Each row is a point on a landscape with many valleys, with its height.
A ball rolls from a point to the lowest of its 3 nearest points, and stops where none of them is lower. Distance is the straight distance between rows; heights are no part of it.
Z_757: [ 12 -19  -6  -4  13  -2 -29 -12   5  22  17]  height 14.4
Z_369: [ -2  28 -25  21   0  12   2  -2  25   8  -7]  height 37.9
Z_774: [-19   3   6 -14  -9  11   9   2   1   3  -5]  height 45.4
Z_328: [ 13  34 -31  30  -7  -9  10  -1  25   1  -9]  height 36.5
Z_482: [-15  -4  45 -14  29  10   7   7   3  19  24]  height 68.1
Z_231: [ -6  11 -22   5  -9   0  -2   1   8  -5  -9]  height 27.8
Z_721: [ -5   5  44 -21  26  24  17   7   0   0  16]  height 70.8
Z_433: [  2  41 -18  29  -6   4  20   6  16  -7 -14]  height 43.6
Z_953: [  7 -10 -27  14 -15 -23  -3   1 -17 -14 -11]  height 24.8
Z_503: [ -8 -13  -3 -11  -6   2 -13   2   0   7   7]  height 33.4
Z_632: [ -4   3 -17   5 -19  -4  13  10  -3 -20 -13]  height 16.7
Z_103: [ 37  -8 -21  25  26 -13 -31 -34   4  14   2]  height 12.8
Z_508: [ 28   8 -34  34  -3 -26   1   1  -9  -5  -2]  height 22.6
Z_76: [-20   4   7  -8 -34   2  19  14 -18 -30 -26]  height 30.3
Z_539: [ 24  17 -39  24   8 -14  -4  -8  16   0   1]  height 25.1
Z_307: [ 17 -17 -16   8  -1 -10 -25 -14 -11   2   0]  height 5.5
Z_368: [-13 -27  15 -26 -20 -14  -6   7 -16  11   6]  height 31.8
Z_997: [-14   4  29 -10  21  19   7   3  12  16  19]  height 64.1
Z_221: [-10  -9 -19   0 -36 -20   9  18 -14 -28 -23]  height 28.8
Z_116: [  6  17 -29  23 -21 -19  14   6  -1 -11 -16]  height 24.1
Z_440: [-15  -3  47 -27   2  15  26   8  -6  -7  -3]  height 80.5
Z_570: [ 40  -7 -21  35  13 -24 -22 -29  -8   2  -1]  height 19.9
Z_601: [ -3 -12  58 -35   9  15  28  13 -22 -33  -1]  height 80.8
Z_279: [-12  17  -2   2 -19   8  19  10  -4 -18 -22]  height 5.3
Z_979: [  0  23 -19  11  10  11 -16 -10  35  21   8]  height 27.3
Z_525: [-23 -32  28 -37 -24 -12  13   7 -21   3  -9]  height 43.8
Z_687: [  1  -8  -8  -5  13   4 -21  -3  13  30  20]  height 19.4
Z_593: [ 26  -3 -30  21  14 -13 -21 -17   3   8   6]  height 14.0
Z_758: [ 11 -32   8  -5  25  -8 -36  -3 -11  33  33]  height 20.3
Z_780: [  2 -47  12 -15   4 -17 -26   3 -18  18  17]  height 25.8
Z_883: [ -6 -31  -5 -15 -11 -11 -20   2 -16   6   5]  height 28.1
Z_935: [ -8  13 -14   6  -2  10  -3  -1  13   8  -4]  height 35.7
Z_954: [-11  -5  23 -13  28   5 -13   5  18  45  36]  height 68.3
Z_161: [-21   0  10 -13 -12   7  12   2  -9 -16 -10]  height 32.8
Z_346: [-15  -8  22 -13  17  11 -12   7  11  31  24]  height 67.4
Z_912: [  5  11 -22  24 -35 -30  24  23 -11 -27 -22]  height 27.6
Z_220: [ -3  19  12  -8  -6  29  25   4  -3 -36 -21]  height 32.6
Z_660: [ -2  -2  46 -26  19  24  21   5  -8 -15   5]  height 75.9
Z_915: [ 23   2 -30  27   1 -17 -13  -8   0  -6  -3]  height 19.3
Z_140: [  4   1 -18   4  22  14 -26 -11  32  32  20]  height 23.0
Z_923: [ -6 -35  16 -19  10  -9 -24  -1  -7  29  29]  height 24.0
Z_750: [-12  15  20 -11   9  26   9  -1  10  -2  -4]  height 56.2
Z_964: [ 41  12 -36  25  24 -15 -21 -29  16  14   7]  height 9.2
Z_276: [ 22  34 -32  21  14  -1  -8 -20  35  21  14]  height 31.5
Z_913: [ -8 -12  -1  -9 -17  -7  -5  -2  -6   7  -3]  height 34.2
Z_135: [ 21 -38   2   8  21  -5 -41 -23 -17  23   7]  height 23.2
Z_219: [-14  14  26 -12  -1  25  14   1  -4 -29 -14]  height 12.4
Z_524: [  2  45  -5  21  -5  20  37  13   5 -36 -22]  height 47.0
Z_389: [ -6  30 -17  27 -16   1  36  21  -6 -41 -28]  height 47.4
Z_705: [-22 -24  32 -29  -3  -3   6  12  -9  11  12]  height 42.8
Z_311: [-14  12  20 -17 -10  19  21   3  -9 -38 -17]  height 31.1
Z_295: [-25 -15  35 -31 -30  -3  22   7 -22 -20 -16]  height 56.7

Where does a ball stop that starts at each point below?
Z_912: Z_279
Z_328: Z_964
Z_660: Z_997
Z_116: Z_279
Z_601: Z_997
Z_524: Z_279
Z_440: Z_997
Z_221: Z_279
